Each row is a point on a tangle of strands that fork, close into loops and nearly touch. The rows are in no order.
Points whose rows are less than 55.9 apart are linked; no others are. Some points are linked to none.
beseb: [  2  43 -21 -50  34 -28 -46  34   7   3]
tunip: [ 19 -18  22 -14 -40  53  20  19 -10 -27]
Fifo: [-71 -14  28 -39 -38 -35 -11  36  19   4]
novif: [-19  79 -15  34  32  30 -12 -25  24 -10]
Simo: [ 38 -24 -17 -10  24  -8 -27 -33 -28  13]
zolin: [ 29 -57  17  88  23   6  51 -49  21   2]
Zamez: [ 13  -9  12  34   5  51   6 -44  10 -19]
Zavof: [-48  36   2 -39 -38 -50  10  41  16   0]
Pip: [ 20 -87   5 117  52   6  51  20 -11  30]
nem: [-15  78  -4  19 -57  35  43  -8  -4   0]
ginu: [-15  66 -15  43  54  18 -13 -31  32 -11]
Birim: [-62  14  17 -40 -40 -50   4  35  19   3]
guvo: [-28  -2  20 -29 -55 -16  31  45   5 -17]
visi: [ -5  44   8 -19 -78  -3  60  17  -6 -12]
nop: [ -1  36  -5 -21 -15  24   0  26  -9 -13]
simi: [  7 -88  40 -39 -20   0   0  26  10 -36]
Tebi: [ 39 -52 -39  -5  37 -52 -34  -2 -54  59]
dufa: [-21  92 -19  10 -30  25  17  -2  -5   3]
sunul: [ 31   4 -19 -15  28   3 -33 -24 -15   3]
lidur: [  8   8  17   5 -41  65  21   4  -4 -17]
Kap: [ 25 -73   6 111  37  -7  60  -7  -1  22]
tatu: [-23  13   2 -47   4 -27 -21  49  13 -10]
vom: [-46 -32  38 -31 -64 -15  30  39  18 -16]
bilo: [ 44 -48 -22 -15  27 -36 -25 -19 -41  29]
ruvo: [-11  57 -13 -30 -28  -5  14  37  -7  -6]
magu: [ 16  39 -22 -12  27  15 -36 -16 -10  -4]
ves: [ 17  12   1 -25  -1  26  -9  12  -9 -19]
pori: [ -3 -98  34 -46   8 -37 -29   6  11 -14]
Sika: [  4  72 -34 -12  31  15 -36  -7  -4   2]
kof: [ -3  16  21  31 -37  76  26 -12   7 -17]
Bevez: [ 12 -33  27 -27 -36  31  20  35  -2 -31]
luz: [ 14 -24  18  50   8  43  18 -53  21 -17]
Puv: [ 34 -26 -47  -1  49 -54 -43 -11 -45  66]
Gog: [-38 -87  39 -52  -6 -21 -42  15  17  -9]
Gavit: [ 23  26 -43   5  51 -25 -49 -48 -16  33]
gid: [ 23  -6   4   0   2  43  -9 -22  -8 -15]
Lidif: [  2  66 -27 -33  22  -8 -34  30  -4  -2]
tokig: [  8  48 -39  23  68 -15 -45 -53   5  21]
memi: [ 17 -97  37 -43  -2 -18 -11  10   3 -24]
tefis: [ 26 -46  23  70  13  31  37 -61  27 -10]
viter: [ -6  51   2  -6 -62  24  43  12 -10  -6]
Tutas: [-20  82 -15  22  -1  40  -1  -8   8  -2]
gitof: [  0  50 -23  34  63   2 -26 -50  19   2]
dotez: [ 23  -5 -51  22  57 -43 -47 -30 -42  70]
Madap: [-42 -60  37 -44 -19 -12 -22  37  18 -18]
tof: [-24  56 -10 -37 -36 -35  15  40   4  -1]
bemo: [-19  27  15 -28 -70 -22  52  26   8 -14]
kipu: [-23 -75  48 -39 -33   4   6  38  13 -32]
Fopuz: [ 33 -63  10 103  30  -7  67 -26  14   9]
gabul: [ 17  10 -49  25  61 -39 -42 -48 -25  55]

A fork is a point with three links, a tip a point with one. Leave the first point through the second and follow the links. Name the first fork or tip that comes.
Simo; sunul -> beseb
Bevez; tunip -> kof
Tutas; dufa -> vom
tefis; zolin -> Pip

A piece is all that can be reached along the links. How many separate loops has the piece of each point below (a circle has one, a figure eight two, a Y none), and how many tips (points with one link)?
zolin -> loops 0, tips 2
Tutas -> loops 0, tips 2
lidur -> loops 0, tips 2
Madap -> loops 1, tips 0
